The views of a scene show one set of named points, each view turned or mirrored, and shifted as a whole, with a little noise and some points left out.

Scene 1
View 1
Z626: [  8 -18 -23  10  12  -1   1 -28 -14  26 -11 -14  -3  10 -19  -4   5 -13
  -8   4   8  -6   1 -21  22  27]
Z889: [  2 -15 -20   6 -14   2  14  -4  -2  15  -4 -28  -8   5  -3  -1  -1  -9
  -3  -9  12  -6  15 -17  13  25]
Z22: [ 11 -18 -32  -1   7  38  16 -18  -1  28 -23 -21  18  23 -10  15  -7 -32
  -1  -9  11 -24   2   9  26  29]
Z751: [  4 -15 -17  12   5 -12   4 -23 -16  27  -5 -22 -13   3 -15  -8   2  -8
 -17   4  14   0   6 -33  16  28]
Z262: [ -3  18  15  25 -10 -21  11   7  17  21 -29 -30   1   4 -12  19  -7 -22
 -30  10  35   4 -23 -18   3  27]
Z216: [  5   3 -22  23  25 -21   7 -19   3   0 -42 -12   9   5 -13  -1  -3 -12
  -7   5  -8 -14 -18 -16  -1  31]
Z386: [ -2   4  -3  19 -24  -9   3  -9  21 -11 -25 -24   1  18 -29   9  26 -10
   7 -10   4   1 -30 -12   6  23]
Z205: [ 14 -33 -12  16 -15 -31 -21  -7  -9   7  11  16 -20   4 -22 -18  18  28
  24  15  -7  28  28 -24  28  13]
Z170: [  5  -5  -8  14 -14 -10 -12 -31  10  -7 -20 -12   2  23 -48   5  35   1
  15  -2  -7   5 -38 -14  20  20]
Z60: [ 15 -21  -6  12 -14 -15 -15  -8   0   9  -3   8  -3  14 -28   1  12  15
  19  13   0  17   7  -8  29  13]
Z219: [  5  18  28   3 -30   3   1 -14  21  28 -22 -42  24  22 -49  51  -2 -14
 -26   7  41   4 -66   2  33  14]
Z823: [  2  -6 -19  23  13  24   3 -26   8  29 -39  -6   3  34 -27   6  32 -54
  -6  -5  20 -14 -21  -9  14  39]
Z42: [  6   1  11  11 -26 -14  -3  -4  11  14  -9 -23   2  10 -30  19   3   3
  -6   6  21  12 -22 -11  22  15]
Z940: [ 18 -16 -20  -3   3 -13   0 -19  -9   4 -10 -15  18   0 -19  11 -27  24
   4   7 -13  -6  -2  -1  31  10]
Z509: [  4  -2  17   8 -35 -12  -5  -5   8  21   1 -27  -4  12 -36  20   9   2
  -9   7  29  18 -23 -16  29  14]
Z583: [  6  -5  -8  13  -9 -15  -5 -21   4   4 -16 -14   2  13 -33   6  14   1
   4   3   0   3 -23 -14  19  21]
Z820: [ 14 -10  -6   7  -6   6  -1  -5   7  19 -18  -7  17  18 -22  22  -9  -5
   2  10  13  -1  -8   9  30  17]
Z900: [ -6  -2  -3  27 -24   4   2  -5  21   9 -24 -15 -12  27 -26   4  43 -32
   4  -9  20   5 -17 -18   5  31]
View 2
Z900: [-19 -10   2  -7  45  -5   5 -21 -12 -27  13 -14  14  43  -5  15 -18 -14
 -31  -1 -16   1 -30 -17 -17  21]
Z42: [ -8  -7  -7  -6  17   6   6 -14   5 -12  -6 -24   9  32  21  10  -9  -1
 -33   7  21 -24 -31  -9   2   8]
Z205: [-19 -22  22   0  -5   1 -11  11   1  43  -9  -2  -8  62  27  -6  -8 -34
 -29  14 -17  -9 -22  28  16  17]
Z820: [-13 -14 -15  12   5 -10  -3 -15 -12  -4  -1 -21  11  29   5  -7 -15  18
 -21  -4  14 -28 -12  -7  14  15]
Z386: [-15  -8  -4  -2  23  -2  15 -15  -2 -29  20 -12  21  45   7  15 -14  -9
 -37 -19   5 -10 -41   0 -20  13]
Z583: [-13 -13   1   3   8   5  -6   0  -7 -11  10 -11  12  38   8  -9 -12 -13
 -32 -17   8 -14 -24   6  -4  12]
Z262: [  4 -28 -19 -10  44  23  12 -21  -8 -37  -1 -38  18  34  13   0   9  17
 -19  11  16 -12 -36 -17  -1  -3]
Z22: [-11 -10   0  29  13 -20  -1 -26 -43 -14  12 -16  19   8 -39 -20 -13  21
 -16  -8   4 -30  -6  -8  11  13]
Z823: [-20 -18  -7   4  47  -7 -20 -16 -35 -37  20 -15  18  23 -34 -16 -26   2
 -19 -16 -16   3  -1 -31  -6  28]
Z170: [-23  -2   1  -3   8   0  -8   3   4 -19  19  -6  14  39  10   2 -27 -24
 -45 -30   8 -10 -26  -1 -17  20]
Z509: [ -9  -1  -3 -13  21   8   2 -14  12 -11 -13 -26   5  28  23  14 -12  -9
 -36  17  21 -26 -30 -18   0   9]
Z219: [ -5   9 -32 -13  26   9   2 -24  15 -52  -5 -39  19   2  18  16 -25  19
 -39  -5  52 -36 -24 -47  -7   9]
Z626: [ -7 -19  13   9  15   8 -14  -2 -25  -5   3 -16   8  22 -14 -29  -4 -12
 -23   0   2 -17 -12   3   6   7]
Z751: [  0 -21  21   3  22  20  -9  -4 -22  -5  -4 -21   6  26  -9 -26   7 -19
 -21  13   1 -16 -21   7   5   0]
Z216: [ -3 -34 -10  10  16  19  -2   2 -26 -28  25 -16  23  43  -3 -31   6   5
 -20 -28   6  -5 -27  16  -4   0]
Z940: [ -6 -15  -1  20 -21   2  -2   0 -11   9   2 -14  10  28  10 -26  -2   5
 -25 -13  26 -37 -19  24  17   2]
Z60: [-20 -16   4   4  -3  -5  -9   3  -1  20  -5  -9   1  50  20  -3 -16 -13
 -28   1  -1 -17 -17  10  13  20]
View 3
Z386: [  7 -14  10 -19 -29 -15   7  40 -14  12   7  17  10 -13  14   0 -11  -4
  -5 -11 -12   7  11  32  12  26]
Z219: [  2  22  -2 -13   1 -17 -15  11  15  46   4  -3  -2  -4  -7  19 -23 -40
  28  13 -28  25 -12  27  39  24]
Z900: [ 11 -13  14  -8 -18   1  22  47  -8  14  13  18  27 -11  26 -18  -4 -11
   0 -18  -1   8   8  45  33  26]
Z42: [  9   8   5  -8  -5  -6   9  22   5  16   1  13   3 -15  10   8 -22 -24
   0  14  -7 -13  16  34  13  25]
Z60: [ 12  -7  15   8  -2   3  18  27  22  -9   2  24  -7 -16  23   3 -12  -2
 -24   5  23 -32  27  28   0  33]
Z262: [  3   9  14 -17  -3  20  11  25 -28  20   5  16   7 -16   7  -3 -29 -27
  25  21 -30  -1  24  41  33  33]
Z889: [ 24 -22  25 -16  -2  21  43  27 -23  -7  12  15  -3 -22  16   2 -19 -33
  -2   3  12 -17  10  35   3  34]
Z170: [  5 -13  13  -1 -20 -21  -5  39   9   7   6  22   3 -18  27  11   1   5
 -20  -8   6  16   7  26   6  26]
Z205: [ 17  -9  16  15  -1   3  30  33  18 -25  -1  35   2 -27  38  -1  -9   0
 -43  13  36 -50  42  37 -17  28]
Z626: [ 15 -18  33   2  11  29  24  27 -10 -10  14  21 -13 -27  31  11  -8 -19
  -7   9  20   6   7  29  12  40]
Z823: [  9 -23  33   2   2  30  15  39  -6   8  24  17   3  -8  29  -9   4  -5
  14 -22   6  35  -9  28  51  46]
Z583: [  8 -10  17  -4 -10  -4   5  31   0   1   5  21  -5 -20  21  11  -9  -5
 -12   5   3   1  13  28   6  30]
Z751: [ 17 -12  28   0  13  29  29  27 -21  -9  10  24  -4 -35  34  10 -12 -29
  -6  23  14   0  15  38   7  33]
Z820: [ 12  -8  20  -5   2  14  15  15  14   4   7  11 -20  -3   2   9 -20 -14
   4  -1   5 -15   7  17  19  42]
Z509: [ 12  14   0  -4  -1 -11  10  22  11  21   1  12  12 -18  13   6 -20 -35
  -1  19  -3 -11  12  40  14  18]
View 4
Z940: [ 29   6  -3  -6  -2  -6 -14   5  -2   8 -15  49 -31 -19  24  16  21  -6
 -12   4 -36 -26  28 -27   5   7]
Z889: [-11   4  -1 -19  11  -5  -8  34   9  13   0  36  -9 -29   3  22   4  -8
  -5 -19 -32  -3   4 -35  18  12]
Z751: [-17  13 -11 -26  18  -9 -20  27   7   4  11  34 -28  -8   2  13  14 -15
   0 -23 -42 -13   8 -33  28   6]
Z216: [-11  12 -14  15   0 -21   6  28   5   4  -5  44 -61   0  21   2  -2 -20
  -8  -9 -27   1  12 -14  15  22]
Z205: [  5 -15  38 -32  13 -11 -45   8   2 -15  -8  23 -36 -34  12   2   7  -5
  11   2 -56  -8  34 -29  45 -25]
Z170: [ 20  -2   9  -8   3  -7 -22  -6  14 -11   1  40 -29  29  17   4 -15 -11
  -3 -19 -13  20  11 -12  28  -8]
Z509: [ 34  22 -15 -30  24  13 -28   9  15   6  -5  18 -14   6   6  17   8  -6
  12 -35 -27  10   9 -25  43   3]
Z386: [ 18   1  -4  -1   8  -6  -5  18  18   0  -9  32 -24  11  14  13 -25  -5
   4 -28  -9  30   2 -15  31   7]
Z60: [ 19  -1  25 -20   9  -1 -33   3   5  -3 -11  24 -27 -18  16   1  11 -13
   2  -3 -40   4  26 -22  31  -9]
Z262: [  8  37 -40  -8  24   5   1  39  16  18  -9  12 -39  -1   8  12   4 -16
  13 -39 -27  17  -1 -19  40  32]
Z820: [ 27  23   1  -6   5   8 -13  11   6  16 -13  27 -16 -13  15   6  21 -24
 -11 -12 -25  10  14 -19  11  16]
Z42: [ 32  20 -15 -20  19   8 -19  13  13   8 -11  21 -21   1  11  15   5  -7
  10 -28 -26  10  11 -23  35   8]
Z219: [ 58  49 -47 -13  20  27 -12   0  20  21  -6  21  -9  42  12  17  17 -18
   1 -49  -3  24  -2 -13  26  25]
Z583: [ 15   6  -3  -9   8  -6 -18   7   9  -2  -2  37 -32  10  14   8  -2 -11
   0 -17 -25   7  14 -19  27   2]
Z22: [ -7  19   6   1  -5   1   1  23   5  26   4  44   5 -14   6  11  23 -35
 -35 -15 -15   9  -2 -25 -17  26]
Z900: [ -7   9   8 -11  14  -3 -11  24  21   2   5  19 -14   9   2   4 -20 -21
   1 -35 -14  45  -7 -15  36   7]
Z626: [-17  13   1 -16   8 -11 -18  18   4   6  12  40 -27  -4   7   6  19 -25
 -14 -14 -35  -9   8 -29  13   6]
View 5
Z219: [-21 -30  15   4   3  -9  10 -12  -1   3 -22  22  -8  20   2  43   7   1
  13  -2 -20  52  21 -17   6  19]
Z170: [-34  13  -1  10  -4   1 -31  16   8  11 -16  -5   2  35   7  16  15  -2
 -25   9  12  11 -10   0 -16 -23]
Z823: [-26   3   5  12  31 -43 -20  10  13  -4 -19  -3 -46  20  -6   5 -18 -11
 -29  -8  11   6  -3 -23  15 -34]
Z216: [-59  17   6  14  20  -9  -8   7  18  -6 -12 -16 -12  -4   8   6  15 -14
 -10  -1  16  -8   2 -43 -20 -50]
Z626: [-53  29  -5  14  17  -8 -15   8  10   1  -9  -7 -25   0 -16   2 -16   5
   4  -7   3  -9 -20 -14 -10 -35]
Z22: [-46  15   3  18  36 -13 -15  -9  11  17 -28   1 -28   0 -30  -6 -38 -21
   9 -16  21  18  -2 -22  19 -41]
Z509: [-23   4 -17  16   5  10   5   7   2  -1 -12   7   1  18  -8  35  -1  24
  12  11  -8  17   0  -1 -12   3]
Z262: [-27  -7  -9  16  28 -10  28   3  11 -21 -11  -1 -10  -2   1  32   6  13
   8  10  -2   4  20 -45  -9  -9]
Z889: [-40  29 -20  20  27   8   4   4  11   1 -13 -11  -2  -3 -26  -1 -24  11
  11   9  22  -7 -11 -21  -2 -25]
Z60: [-39  30 -30  32  10  21 -26  19   7  14 -11   0  -4  20  -8  27  -5  14
   8   4   8  -3  -7  10 -29 -46]
Z386: [-23   5  -7  13  11   2  -8  11  11   1 -19 -10  11  27   3  14  14  -2
 -22  17  25  13   4 -23  -8 -16]
Z42: [-29   5 -14  18   8  12   2   5   3   2 -14   4   3  15  -5  32   3  15
  12   9  -1  15   6 -11 -15 -10]
Z940: [-69  28  -3  21   7  29 -17  -2   8  20 -17  -1   5  -7 -12  12  -2  -7
  30  -9   7   9  -5 -11 -26 -45]
Z820: [-40   8  -9  27  22   8 -12   0   7  16 -21   9 -14   8 -11  25 -14  -5
  17  -9   6  20  10 -10  -7 -38]
Z205: [-41  50 -46  36   7  33 -29  31   7   9  -2  -7   1  17 -12  24  -7  31
   8  11  12 -25 -23  19 -44 -51]

Which points are out of place in each view (at most two, in the order of its rows)? Write none if all are in place.
view 1 -> none
view 2 -> Z583, Z823
view 3 -> none
view 4 -> Z751
view 5 -> none
